Each row is a point on a tangle of strands that fork, close into loops and nearly touch. The rows are in no order.
(in the rows, 128 means zero)
Points whose rows are less than 180 apart are linked; no others are. Some points are linked to none.
<1330>: [ 89 159 158 111  98 127 110 165  68 134 101  96 183 103  82 112 129 141
 140 169 128 139 136 122 172  87  86 154 128 102 107 110 123 135 144  79
 128 130 116  85 157  52 123 136  95  88  67]
<1141>: [146 113 120 107 121  98 132 131 154 171 164  80 152  87 157  65 104 176
  96 155 117 143 120 171  88 144 126 151 153  97 172 174 141 160 124 115
 174 130 128 125 169 110 129 159 127 137 145]
<272>: [154 141 130 124  88  97 100 176 130 140 175 135  91 141 129 153  94 131
 158 112 116 123 112  70 119 135 143 163  78 132 124  75  71 162 116 129
 102 108 163 198 147 156 183  95 157 119 146]
<919>: [ 99  68 125 174 140 171  97  83 164 142 167 129 142 131 165 150  76 181
 127 164 130 138  97  90  91 147 147 138 162 123 194 154  73  85 132 124
 165 171 133 123 102 128 105 120 161 149  91]
<394>: [115 163 102  83 153 111 159  90  99 110  63 130 123 160  75 110 143 118
  89 111 142 119 121 145 129 103 112 140 115  87 104 120 118 157 186 164
  88 117 109 117  64 126  80 137 104 127 107]
<325>: [122 149 128 138 172 115 179 128 156 187 119 140  84 182 132 178 151 138
 137 153 144  80 164 136 132 104 142  51 106 146 164  97 213 111 102 179
 144 133  94 111 162 162  80  97  62 103 148]
<299>: [181 160 123 154 135 141 143  99 141 121 157 117 139 155 154 147  99 181
 127 127 121 123 147  79  78 118 120  96 175 129 122 100 146  32  82 126
 166 168 116 118 148 161  59 165 107  95 144]
<1211>: [118 148 114 101 143  54  99 132 128 179  78 100 144  54 147  57 104  81
 114 121  85 133 106 140 168 139 104 153 142  95 106 153 131 176 130 126
 136 133 158 118 152 111 156 156 133 101 162]
<814>: [146 154 146 164 115  93 105 159 124 153 173 117  92 148 139 165 124 148
 141 116 106 121 126 121  95 132 142 139  69 136  91  87  95 114 105 133
 136 140 158 172 155 183 161 102 140 111 145]
<812>: [142 120 126 123 127 118  74  82 184 133  96 113  98 138 165 173 124  85
 200 112 128 149 148 124 176 166 157 133 102 130 135 146 131 171 122 105
 111 107 178 140 131 164 151 111 176 163 156]
<1344>: [ 57 161 121  94  96 185 127 154 113 127 120 106 117 124 125 119 142 144
  91 146 150  93 119 145 165 106 122 109 113 132 165  81 146 120 151 108
 184  94  83 129 149 116 153 110  50 128  78]
<833>: [107 167 183 136  90  84 119 113  94 177  77  75 138 127 139  92  86 131
 134 117 123 142 103 106 158 154 100 144 185  95 120 117 138 181 170  88
  85  96  95 121  96 113 154  91 179 112 142]
<934>: [149  99  83 164 160 100  85 153 131 166 111 117 123 107 104  87 115 149
  95  64 145  98 118 128 119 121 106 158 135 113  86 130 132 153 144 139
 134 167 156 151 148 108 159 137 151  81 134]
<999>: [ 77 167 172 136  99 141 149  83 111 125  82 121 127 179  80 153 144 105
 187 157 115 133 133 130 175  87 139 133 152 116 133 109 160 164 179  70
  92  74 131  84 133 121 122 106 124 121  70]
<423>: [ 70  67 132 164 133 166  90  76 155 164 123 126 125 136 141 153  80 174
 151 145 154 153 121 108 140 133 142 110 164 112 182 150 104 125 149  87
 136 172 140 148  84 130 148 110 144 176 123]
<558>: [143 124 103 126 156 136 164  77 148  93 113 124 132 114 140 133 135 111
 111 108 155 182 131 170 137 125 113 125  96 154 137 153 137 136 115 127
 131 132 113 117  97 116  75 179 123 140 121]
<817>: [135 145 167 183  97 131 101 181 119 149 116 104 177 123 152 114  98 114
 155 152 109 128 105 150 160 131  94 138 142 137 127 146 115 179 119  71
  88 155 124 150 122 106 116 149 118  88 109]
<1215>: [134 157 132 156 169  83 145 202 114 166 108 161 124 134  74 142 186 159
 108 121 106  85 121 116 115  98 110 112 118 119  83 111 186 152  86 177
 159 158 136 135 210 113 154 118  94 109  93]
<260>: [ 68 135  87 140 131  83  92  74 128  93 104 127 155  75 133  63  91 136
  91 127 147 168 118 128 136 143 155 138 185 141 155 176 110 168 122 131
 112 107 128  47 164 143 129 114 142 138 150]
<199>: [124 178 184 143 114 113 220 128 136 161 103 149 156 140 117  96 149 100
 133 171 114 127 120 153 121 112 123 136 142  48 140 122 179 186 150 113
  88  63 106 111 166 102 168 128 131 110 103]
<367>: [ 89 164 113  85 151 114  86  85  98 132 119 119 115 145 125 171 105 161
 109 184 187 143 124 111 158 127 108 138  92  74 128  83  93 131 144 154
 115 181 126 119  58 117  76 134 104 128 123]
<452>: [164 201 132 135 163 117 171 159 164  87 177 175 150  86 154 191 185 145
 176 137  80  96  94 119  54 124 159 108 116 163 129 104 111  40  76 150
 158 124 141 132 159 143 113 114 108 126  99]
<479>: [114 151  93  76 151 195 161 121 155 128 121 124  96 137 150 134 143 152
 110 113 168  84 138 142 105 106 104  64 133 153 137  72 161  53 122 154
 111 121  96 127 148 158  73 133  52 129 106]
<315>: [134 164 147 124  69 103 121 192 127 161  91 113 108 129 113 113 116  72
 112 127 101 125 136 110 170 152 119 212  69 102  88  66 143 161 104 119
 123 104 162 146 130  93 162 134 156  92 145]
<1276>: [162 186  96  90 207  91 118  97 127 147 133  85  71 105 137 145 116 175
 110 121 112 125 121 160  83 125 146 127  83 112 105 151 118 129  91 151
 137 143 114 144  94 170  76 161 106 124 143]
<873>: [123 151 190 118 124  85 153 114 117 134 130 115 151 112 117 122 147 149
 130 172  95 126 118 181 107 136 121 151 112  68 115 156 186 194 118 102
 134  66  97 112 192  96 174 101 129 106 106]
<895>: [ 63 113  87  97 158 134  78  76 123 156 109  98 138 117 125 166  83 116
 101 174 183 116 105  93 143 135 101 129  79 120 125  93  86 133 161 131
 122 168 145 105  89 108 100 136  95 109 162]
<32>: [162 125 129 156  86 142  97 173 115  47 174 157 168 118 126 132 134 115
 141  98 127 173  74 134 192 112 110 125 111 175 142  99  76  95  98 141
  98 118 163 161 144 113 146 134  84 140 106]
<83>: [202 107 144 166 134 195 212 137  99  98 133 159  93 152 134 165 165 106
 123 131 161  93 195 122 132 172 188  93 113 152 157 126 199  44 121 106
 146 116 132 112 132 158 110 181 145 114 142]
<502>: [153 147  69 108 123 131 144 221 127  79 120 126 130 104 107 113 137 149
 136 110  79 112  95 143 111  89 101 151 119 148 127 124 130 140  97 159
  97 139 178 178 145  79 143 123  96  79  99]
<545>: [ 76 161  98  80 144 182 152 140 122 123 112 130  99 124 122 130 151 149
 110 159 154  70 108 149 128 101 127  79 103 149 161  84 160  77 137 144
 149 109  80 119 111 124 106 115  73 141  86]
<705>: [112 122 151 165  75 139 134 144 141  83 164 134 165 129 125  99 127 171
 159 123 153 158 139 160 140 148 139 111 233 124 183 167 128 130 118 124
 105  91 135 105 132 107 136  99 137 167 121]
<63>: [ 92 109  90 119 139 103  93  72 128 143 105 113 120 149 116 110 121 106
 120 181 127 142 132 107 132 156 131 145 133 125 172 140  76 161 134 168
 157 145 146  98  67 145 112 125 173 139 134]
<573>: [140  79 123  78 129 161 173 158 108 111  92 180 134 125 109 124 178  62
  90  73 158  80 134 146 133 109  91 117 107 144  62 104 153 106 149 155
 100 122  82 170 157 135 137 138 101 146 134]
<165>: [128 172  60  79 159  89  91 137 118 134  94 123 119  84 106 121  94 122
 136 129  98 150  79 104 144 133 109 164  61 101  99 123  74 168 111 131
 126 160 164 166  90  90 123 174 140  97 141]
<1317>: [102  67 152 174  85 136  60 101 134 180 152 123 111 125 145 143  99 135
 173 132 117 144 131  94 159 143 140 126 157 109 147 150 112 158 144  76
 135 164 152 141 103 134 178 103 160 161 154]
<179>: [145 174 112 154 146 116 173 210 149 156 119 153 116 148 145 109 160 151
  99 117  90 112 143 129 137 112 115  95 113 128  98 111 194 152  41 156
 133 159 142 136 202 105 138 136  97 126 114]
<1048>: [106  98 165 148  96 123  85 184 103 134 139 107 160  71 118  87 107 131
 160 128  88 132 122 136 139 184 119 151 163  73 109 155 108 140 121 137
 128 139  86  98 105 106 164  80 160 129 157]
<386>: [195  89 108 156 120 169 101 100 123  95 169 139 117 166 141 123 124  70
 130  95 109 159 159 106 178 129 132 122 147 143 119 126  85  98 152 109
 111 160 147 147  98 161 110 167 126 133 144]
<237>: [160 112 128 154 123 138 125 230 107  81 135 165 123  95  98 122 160 131
 127  72  96 118 103 131 114 101 122 150 137 161  89 133 111 118  95 149
 101 149 157 180 185  98 182 120 117 100  89]
<405>: [102 111 181 125  95 170  87  95  74 109 136 125 142 193 103 119 105  66
 158 131 120 170  98 125 174 101 111 143 101 133  79 113 123 146 165  83
  83 160  76  99  78 108 133 123 107 139 113]
<1435>: [109 131 148 109 136  82  82 112 101 163 116  75 124 142 150  85 119 106
 117 112 106 133 140 123 122 176 136 124 177 176 163 159  85 138 158 138
 136 108 101  70 154 182 167  98 186 127 126]
<126>: [130  89 109 167 137 132 116  87 148  99 143 144 151 170 140 113 117 100
 166  79 147 192 157 126 183 136 126  98 169 155 141 140 123 134 171 122
 122 132 161 126 103 136 121 136 141 168 158]
<339>: [109  69 130 124 111 154 142  75 130 128 171 156 102 159 102 110 149  79
 147 118 104 127 168 128 127 120 160 105 150 115 153 136 102 128 196 156
 134 111 118 126  59 146 165  81 144 156 127]
<1438>: [165 134  96 109 118 113 102 174 183 155 158  88 142  96 159 121  83 153
 133 148  98 121  62 111  85 128 140 191 105 131 218 129  74  98  79  99
 145 154 170 162  95  93 127 110 131 117 140]
<360>: [125 140 118 114 162 170 162 146 104 180  94 120  79 207 129 192 156 105
 124 164 127  56 153 162 117  87 153  65 120 117 165  99 186 132 155 140
 104 100  88 112 112 158  88  80  71  88 111]
<1383>: [113 144 182 161  95 147 142 126 116  96 108 151 160 180 134 135 131 116
 200 143 113 176 107 134 187  95 110 126 169 142 107 139 157 180 159  95
  91 130 137  87 175  99 112  98 118 133  92]
<584>: [ 76 136  76  92 136 131  94  93 134 161  86  97 120 121  99 130 110  97
  61 141 150  93 116  77 130 109  84 123 102 106 122  93 117 140 188 127
 139 117 134  91  96  92 126 141 110 107 167]
<273>: [119  73  88 121 142 135 169 139 158 123 103 158 152  98 114 126 144  87
  96 112 170  97 141 127 109 128 124 108 114 128  98 106 147 148 190 148
 109  83  87 115 129 138 157 122 119 147 141]
<883>: [ 75 128 124 154 109 156 123 146 117  90 149 146 123 116 108 115 127 192
 122  94 159 129 112 107 107 114 145 103 155 131 121 124 128 155 154 113
 124  85  96 138 139 145 191  94 116 184 135]
<899>: [144 106  94 167 125 139 111 100 129 109 154  98 165  97 100  82  69 163
 110  91 132 154 139  74  72 158 165 131 205 138 138 149 137  89 146 110
 127 104 126  66 158 159 140 150 173 136 146]
<1319>: [100 161 108  86 144  99  81 127  96 138  67 110 152 115  96 115  92 141
  92 135 134 151  95 101 143 105 126 184  90 100  84 128 110 163 100  85
 121 188 120 137  90  83 123 186 138 113 123]
<962>: [140  76 151 141 138 142 123 169 131 126 143 161 159 121  88 108 176 163
  77  67 160  95 122 113 101 136 124  98 158 105  82 133 148 111 106 156
 158 129  87 144 188 107 202 139 106 141  85]
<574>: [140 115 138 131  83 117  84 195 124 105 156 104 178  99 113  81  87 109
 170 173  64 138 122 168 146 178 129 171 136  92 136 145 103 120  93 141
 117 143 141 130  96 104 134 110 135 147 145]
<736>: [107 104 158 116 116 144  87  69  98 117  78 112 168 186 105 119  95  93
 120 107 141 147  66 109 139  96  85 127  94 110  79 116 122 173 175 100
  63 136  83 103 102 131 142 137 102 134 139]
<1238>: [143 171 120  89  97  78  93 160 141 170  97  95 153  91 137  94 113  53
 138 133  88 133 129 129 187 172 117 171  97 120 117 112 131 157 131 124
 169  95 179 111 145 117 147 142 157 111 165]
<1278>: [ 48 131 137 105  99 134 125 113  99  97 110 197 132 128  92 141 136 157
 110 119 181 129 113 119 127 118 126 129 112 143 112 114 117 139 160 142
 130 112 106 131 116  88 163 101 132 200 113]
<324>: [171 128 138 190 112 160 101 146 119 119 146 109  97 122 132  95 143 154
  57 113 150 144 131 131 137 117 109 118 172 147 142 108 127 103 118 131
 120 136 131 149 160 155 127 163  82 106 102]
<697>: [ 86 159 145 118 109 120 130 135 116 125 136 159 138 117  85 181 170 127
 163 177 130 131 135 151 182 106  83 118 106 150 120  91 124 100 144 116
 147 135 162 123 127 111 110 118 116 139  85]
<71>: [113 144 148 123 115 106 109 100 127 147 109  98 128 142 151 108 125 124
  80 168 138 110  99 153 163 112 102 166 157  94 196 132 114 165 167  98
 169 135 155 127  82  53 109 138 109 147 142]
<1239>: [100 129 136  96 133 104 124  78 135 137 110 118 114 110 109 133 145 154
 138 171 141 146 133 122 113 160 128 142  81 133 161 127 107 122 141 154
 161 116 146 114  98 134 109 120 183 165 106]
<2>: [121 130 143 144 127 102 108 100 104 132 111  78 150 132 151 104  99 136
  98 185 121 104  74 150 130 163 103 193 178 107 186 164  81 171 144 101
 126 141 115 101  68  72 118 115 131 142 151]
<1287>: [115 121  79 123 182  77  77 137 133 184 110  93 154  79 139  60 107 144
 111  98 119 119 127 128 113 135 123 153 132 135 100 164 134 153 163 104
 162 173 160 125 186 134 169 143 154  85 133]
<961>: [152  81 123 165 160 131 157 120 139 134 134 127 139 131 121 146 139 105
  85  93 127 112 155 115  83 138 131 118 111 150 112 131 163 150 141 131
 124  82  59  92 129 162 135 106 147 126 161]
<1008>: [ 87  80 189 115  71 162  74 147  70 106 148 134 166 158 117 100  86 118
 141 147 113 172 107 109 188 123 106 143 106 116  92 144  95 145 146 117
 105 155  80  97  90  67 175 127 107 116 138]
<748>: [177  84 127 143 146 110 184  95 132 103 129 160 149 149  94 147 165  67
 157 108 181 123 186 173 164 155 145 114 130 140 126 159 167 127 152 130
  80  89 162 130  78 129  97 142 145 142 143]
<1130>: [127  90 115 127 144 158 134  87 124 131 174 130  72 181 142 161 157 108
 113 129 124 112 189 139 105 108 174 106 153 119 161 127 118 104 176 146
 114 118 117 139  57 181 105  87 114 118 131]
<1136>: [144 144 102 118 137 160 129 149 145 113 154 141  89 107 178 139 122 102
 126  91  87 150 110 101  94 150 158 167  72 175 135 103  48  79  86 119
 160 122 131 152 102 157 107  98 163 121 143]
<1220>: [148 106 136 124 157 112 148 101 170 123 134 143 139 135 152 149 125 161
 154 154 109 146 146 153  80 179 156 143  96 151 169 169 105 106  93 137
 174 120 122 114 137 160 103 111 205 150  88]
<842>: [142 106 125 102 114  96 104 140 153 134 166  94 158  72 141  84  92 154
 169 188  96 154 119 172 142 166 137 163 128  79 188 180 128 170  82 110
 126 136 149 139 141 113 132 153 153 162 135]
<554>: [171 116 124 141  99 130 167 166 128 110 135 134 140  82 131 101 181 124
  88 108  93 126 155 179 118 147 108 132 132  81 116 142 156 136  94 161
 133  89 127 124 155 114 128 126 135 137 124]
<189>: [132 158 165 138  57  98  90 176 115 125 125 137 142 137 110 121 106 113
 164 113 106 144 117  91 180 138 119 165  98 124  87  81 102 163 123 105
  87 109 173 164 119 109 174 136 163 113 145]
<44>: [163 154  97 133  96 130 111 170 157  34 180 159 158  90 134 139 109 151
 171 139 120 176  99 132 154 113 153 146 165 166 178 116  99 115 101 110
  99 140 178 145 159 107 115 116 104 150  93]
<924>: [146 155 144 158 134  78 140 176 160 168 128 137  79 183 161 150 131 137
 115 103  99 112 156  96 102 116 135 114  90 135 111  74 140  78  72 161
 167 160 127 162 167 172 121 116  86 105 168]
<1410>: [106 108 159 156 121 137 173 103 163 112 157 147 126 155 174 147 152 159
 153 156 147 124 140 170 125 144 152 104 131 134 198 153 176 170 151 103
 135  54 119 129 164 128 148  85 141 140  94]
<1040>: [124 123 151 133 119 144 130 193  94 106 151 174  85 127  98 143 162 107
 113 115  99 103 112 125 104  69 106 122 107 150  45 116 119 125 134 168
 115 157 149 176 177 107 190 127 118  94  95]
<1161>: [101 124 155 114 105 158 108  75  91 146 129 129 103 187 124 208 150  75
 158 183  94 137 168 137 163 105 126 157  97 123  95  80 128 117 168  85
 108 156 123 155 100 146  91  82 119  96  86]
<950>: [103 131  79 133 149  82  94  86 124 128 132 129 140  87 123  90  95 201
 107 103 148 166 102  94 100 135 164 136 154 137 140 167 126 129 126 135
 149 128 132  94 171 163 128 132 169 160 116]
<1340>: [104 140  61  73 133 141 129 133 105 136  68 111 112 149 130  94 140 124
  62  75 135  88 122 114 145 105  89 128 110  92 112  96 130 149 178 136
 122 127 113 129  87 105 105 134  97 132 126]
<1098>: [104  63 152 131  95 148 130 106 127 137 161 128 131 102  84  77 142  75
 114 130  98 137 141 117 141 130 139  99 122 124 110 133  97 132 168 167
 152 116  94 100  93 129 186 108 140 152 167]
<852>: [114 109 123 124  95 142  84 185 106 135 138 138 116  98  97 126  88 128
 146  99 144 126 133 106 147 100 112 116  76 139  69 104  65  96 123 149
 113 176 179 190 107 112 180 175 112 114 148]
<909>: [ 88  89 158 156 136 144 164  92 143 131 139 157 106 141 128 181 166 125
 165 133 165 117 161 185 149 134 143 125 109 169 165 138 160 126 140 113
 125  97 121 135 127 144 136  96 132 137  89]
<484>: [120 176 136  96 122 101  90 106  68 149  84  95 126 127  98 145 117 152
  76 198 126 143  96 102 148  93  99 186  95  97 109 102 104 140 104 126
 121 193 141 133  58  92  81 165 117 116 111]
<575>: [129 104 117 100 170 142 204 121 153 138 130 139 120 115 145 178 158 148
 140 140 174  73 174 163  79 143 170  97  94 127 130 112 131  61 132 149
  99 121 135 133 118 185  56 111 156 124 144]
<632>: [ 85 119 174 112  88 160 111  78  95 121 103 145 152 195  73 169 132  75
 167 160 111 142 155 109 173 110 136 146 111 123  91  85 142 147 183  66
  97 137 115 109  84 110 116 107 128 117  95]
<1300>: [204 102 131 144 128 178 183 156  95 105 113 156  72 144 147 170 171 100
  90 140 126  85 197  89 104 121 143  68 104 160 122 108 206  57 114 143
 142 129 112 119 160 183 117 161 114 118 174]
<751>: [103 105 103 162 175 115  72  77 124 141 124 113 127 154 148 127 101  69
 130 148 118 122 123 118 122 164 148 164 206 165 189 161  49 126 129 152
 140 182 152  93 101 174 112 127 157 130 133]
<355>: [146 194  57  84 177  72  81 112 127 135 100  98  88  74 113 135  95 126
 113 139  96 140  85 129 103 121 137 165 101 125 130 156  89 160  83 147
 123 150 143 127  99 158 112 173 150 129 168]
<587>: [126 133 138 157 102 151 154 139 146  51 153 143 147 110 115  87 127 179
 122  82 168 117 121 122 121 135 142  88 210 103 139 147 140 140 143 118
 122  39  96 124 132 121 180 127 122 149 128]
<1133>: [152  84 120 136 140 117 158  87 154  76 138 177 181 182 113 143 149  76
 190  87 163 167 162 152 180 158 140 101 167 156 111 158 178 133 157 120
 126 110 153 122  87 119 136 127 144 183 143]
<1006>: [132  93  82 137 116 103  84 140 119  78 133 148 154 123 124 118  88 136
 140 143 133 166 105 104 126 108 114 147 102 144 104 148  80 135 101 147
  87 168 145 124  83 137 128 142 148 146 134]
<55>: [142 137 130 105 144 117 230  94 155 165 112 124 121 146  99 102 154  93
 112 145 135 110 140 155 135  91 112 107 133  89 148 143 170 183 175 115
  99  66 113 141 112 120 124 162 126 109 140]
<147>: [141 188 134 118 185  89 209 131 131 193 135 136  85 139 160 188 148 155
 161 131 122  79 165 160 138  97 160  45  82 134 132 104 213  89  69 160
 130 137 109 123 157 176  79 140 101 133 150]
<1341>: [121 136 142 149 142 116  72 119 122 159 140 100 121 122 153 106  94  70
 130 128  84 144 122 104 109 184 164 139 170 194 138 167  78 142 113 116
 144 150 127  84 153 193 147 121 179 129 147]
<1294>: [142 157 141 155 155 145 158 137 141 110 154 148 150 108 128 156 161 181
 145 121 112 127 129 110  70 115 127  95 150 170  96 112 128  40  89 152
 185 168 100 132 165 155  92 140 100 122 100]
<420>: [136 117  99 163 134 148  86 140 190 132 158 129 159  97 174 129  56 154
 154 160 102 149  84 101 109 148 157 174 122 130 174 133  75  75  84 112
 144 173 157 126 112 127  97 133 171 137 108]
<43>: [124  97 145 115 144 102 175  94 165 118 143 149 143 149 155 145 125 164
 127 142 152 132 138 131  76 145 168 114 133 144 190 174 120 118 138 114
 186  54 112 101 157 139 147  89 161 168 104]
<597>: [168 134 119 193 133 151 138 127 156 159 158 105  86 131 176 121 174 148
  90 142 139 122 137 146 133 107 121  84 163 155 166 114 161  79 104 122
 154 133 147 113 180 147  71 139  82  91  79]
<1380>: [174  90 125 147 141 127 159 122 134 144 128 111 132 180 150 131 138  78
  64 100 135  96 183  79  76 111 167  92 143 153 143 132 154 104 143 136
 177  81  49  83 121 162 150 118 112 110 195]
<1139>: [172 185 104  80 186 102 154 112 142 176 117 112  92 125 155 179 132 164
 135 116 102 101 145 169  94 111 129  87  75 105  90 124 175 119  87 153
 148 139 121 149 124 175  91 147 116 122 174]
<1058>: [132 144 165  97 135 113 139 113 133 166 138  85 122 135 175 107 137 147
  94 177 119 129 135 188 103 182 123 149 119  71 172 155 161 172 130  98
 185  77 103 113 171  88 122 130 122 130 134]
<1271>: [ 94  76 166 128  84 128 113 144  95 114 161 138 134  84 104  85 105 118
 149 112 115 162 122 114 142 124 120 128 143 110  84 141  93 153 141 156
 120 135  83 101 110  83 196  89 146 160 158]
<281>: [102  66 156 100 118 166 128 166  98 136 130 137 119 154  93 117 168  90
 103  90 142 105 104 129 145  86  78 129 112 135  66  96 118 120 155 160
 110 129 109 173 149 137 175 150  81 113 105]
<1079>: [152 148 106  95 162 144 193 127 107 113 142 157 106 117  63 155 178 127
 122 131 197  86 170 162  96 117 135  80 156 141 102 134 170 123 144 150
  85  91 135 135 133 151  92 171  73 134 105]
<337>: [111  92 153 110 126 119 117  47 146 141  76 115 100 192 138 194 137 115
 191 120 126 154 142 122 145 130 123 146 134 108 133 164 178 187 170  92
 106 104 174 128 104 144 134  98 198 157 141]
<559>: [134  93 132 149  71 136  61 143 167 155 141 121  82 138 155 144  93 133
 201 107 106 156 109  96 172 154 164 142 132 132 129 142 118 158 106  92
 140 137 191 147 139 147 179 107 182 167 167]
<381>: [201  94 142 142 122 165 174 137 114 134 161 153 106 185 134 124 150 100
  65 105 130 106 194  78  94 100 158  71 137 141 124 108 183  78 119 140
 168 140  76 106 171 157 120 139  95 122 182]
<454>: [149  95 144 121 173 173 116 189 116 111 134 131 156 132 102 131 193 156
  81  94 132 104 124  87 113 104 111  89 170 164 108 129 152  93 112 142
 167 123  81 149 203 136 158 133  50 108  87]
<566>: [114 126 119 122 109 181 103 190 130 112 155 132 108  98 108 165 110 137
 148  84 126 113  77 113 105 103 134 134  63 146 105 100  56  73  86 156
 118 148 156 202 117 100 188 143  93  75 129]
<266>: [128 135 128 128 142  79 125  71 123 102 112 114 128 101 141  93 117 107
 101 112 151 165 124 165 133 136 125 152 143 125 132 185 140 176 119 130
 105  86 100 101 115 119 120 158 155 131 146]
<1035>: [149 103 109 145 123 193 113 110 120 142 149 127  77 159 170 142 138  74
 109 123 110 104 185 138 126 133 128 113 160 137 115 116 106  96 143 140
 119 165 141 153  74 172  71 128 113 124 149]
<955>: [109 145 164 107 116 106  98 102 123 165 112  78 118 163 155  83 105 103
 158 104 150 151 127 127 142 190 131 149 193 129 155 161 141 174 167 108
 121  82  95  94  99 144 146  89 200 119 128]
<756>: [143 120 155 127 125  68 108 125 118 118 132  79 174 112 184  87  81 114
 135 160 124 142  91 175 139 162  79 208 191  75 153 153 122 176 143  95
  83 128 109 107 128  87 109  92 148 121 162]
<1091>: [136 123 120 106 134 160 151 134 135  83 124 193 139  84 103 150 152  88
 116  95 173 126 139 140 108 133 119 107  93 167  76 104  97  79 136 147
 119 137 130 181 161 131 113 160 123 176 122]
<925>: [151 102 101 162 124 131  83 203 137 167 110 121 137  95 111  95  98 157
 111  91 138 102 114 116 150 105  84 127 110 114  87 126 125 127 117 141
 102 162 169 183 134 114 164 186 119 111 131]
<1000>: [ 87 119 148  98 120  86 140  84 107  84 100 177 126 114  96 134 147 120
 143 128 181 138 150 135 133 146 149 132  91 140 147 119 108 144 149 137
 148 105 117 104 107 122 117 113 178 197 132]
<228>: [144 115 119  98 171 176 152 130 139 132 110 128 128 137 133 137 198 174
  72  91 149  91 139 106  94  76 101  62 150 151 133 113 184  78 102 175
 138 121 110 150 212 137 124 137  53 127  91]
<920>: [ 68 170 130 109  99 134 120 171  82 151 111 112 138 108 106 105 137 188
  97 144 122 125 120 133 153 110 115 131 113 105 107 119 145 120 126 113
 171 143 130 134 165  84 142 135  85  93  82]
<1229>: [135 143 147 150 131 149 141 126 144 144 132 146  93 106 117 201 181 104
 161 152 111 119 136 166 153 127 135 108  86 150 136  97 137 121 123 144
 149 138 146 150 125 158 107 105 127 129  92]
<428>: [133 159 137 148  93 109 138 112 131 191 121  88  77 142 139 114 158 132
  90 150 127  95 137 150 149 120 102 116 137 109 168 118 157 172 141 115
 150 148 147 142 102 107  95 147 108 127 133]
<712>: [133 141 162 118 125  70  76 116  96 119  97 119 185 156 176 102  58 122
 160 152 139 183  68 124 171 136  99 186 183  95 149 186 128 196 129 119
  74 176 122  72 109  87 102 107 180 147 184]
<968>: [109 137 139 128 145 157 164 120 134  93 150 181 134  88 119 146 166 136
 111 131 160 123 138 142  63 121 121  93 128 189 115 120  99  66 127 155
 129 155  95 149 140 150 105 131 112 159  90]
<1189>: [193 120 148 164 125 197 191 124 134 100 155 147 127 125 142 138 118 117
 108 128 123 139 174 117  96 173 182 116 125 152 141 129 158  43 109  84
 195 128 117 105 163 136  95 165 159 105 131]
<270>: [108 130  88 117 131 171  92 129 141 102 167 133  95 110 151 151  89 109
 129 103 106 152  69  98  92 126 152 162  66 159 109 100  24  80  94 164
 124 141 133 141 101 106 165 114 125  80 159]
<1305>: [184 213 108 101 174 151 200 107 150  77 158 155 115  94 172 163 188 154
 182 133  94  86 124 121  85 133 166 107 134 133 131 115 117  38  87 146
 131 118 158 135 110 143  81 141 129 107 126]
<886>: [143 147  79 114 122 124 123 172 157 104 143  96 126  95 140 134 117 162
 119 137  75 119  83 134 105 106 109 165  89 152 191 114  93 122  63 140
 103 146 159 172  96 101 125 105  92 103 125]
<889>: [144  98 108 115 165 150 203 107 123 110 157 143 121 139  96 177 166 106
 151 140 199  85 213 152  90 158 151  88 123 152 120 155 165 114 140 140
  95  96 145 140  98 151  79 151 138 101 149]
<471>: [105 131 136 112 126 100 114 129  92 112  63 134 184 122  93  70  86 160
 147 120 126 150  97 101 146 112 104 182 120  73  73 163 126 182 136  85
  86 167 109 127 122  54 149 146 144 102 112]
<1176>: [151 151 134 140  85 105 121 144 154  59 174 155 141 119 144 116 121 152
 184 149 111 182 138 171 174 151 158 139 205 133 169 176 127 124 107 115
 127 119 187 154 158 133 117 121 147 184  80]
<1434>: [117 145 117 144 128 144 176 103 157 174 141  98  79 142 163 134 172 148
 120 174 122 114 127 177 150 114 111  87 148 117 194 148 166 133 113 134
 179 122 149 133 143 107  95 138  94 120  95]
<521>: [140 151 158 148 106 114 120 124 134 113 102 108 157 159 145 108  88 136
 221 129 138 187 101 138 165 141 109 144 190 121 108 198 154 205 113 104
  77 139 125 114  94 124 107 128 172 139 166]
<334>: [154  99 115 151 131 162 150 105 140  95 140 138 140  91 102 109  92 139
 112 118 164 141 171 115  73 174 165 123 143 156 120 144 135  80 121 110
 163  86 127  91 154 146 106 180 168 126 126]
<244>: [163 142 138  79 189  91 195 136 150 108 146 129 128 138 147 181 144 174
 122 116 160  95 182 133  33 144 150 107 124 114  92 135 120  58 140 167
 132 107 123 125 127 210  59 105 137 114 158]
<1345>: [106 114 139 157 133 133 117 109 119 107  68 128 176 111 112  98 108 122
 130  76 148 160  87  94 147 101  91 131 133 111  44 138 143 191 159 101
  60 141 101 121 142 104 163 136 147 130 153]
<102>: [151 182 118 124 130  76 169 179 175 168 132 154 109 145 187 112 125 166
 123 110  96 113 134 102  95 111 136 112  81 116 120  93 165 100  47 161
 190 126 158 163 187 121 128 136 117 132 146]

A tip is a point with one link. Name the tips that can be reached along the links from each point below, in the order of the rows.
<1189> | <299>, <558>, <337>, <1305>
<1229> | <833>, <32>, <697>
<2> | <324>, <521>
<102> | <1215>, <1136>
<228> | <1330>, <962>

A piece is two or more points that can be reached from each other along the links. Count, over all rows, the pieces, the separate loops (a circle has one, a figure eight two, a Y none), the forks (points with three links) and the tips (points with one).
pieces | 6
loops | 0
forks | 8
tips | 20

How many points has the smallest loop of links through each point below? Write none if it is on no loop.
<1410> | none
<566> | none
<423> | none
<584> | none
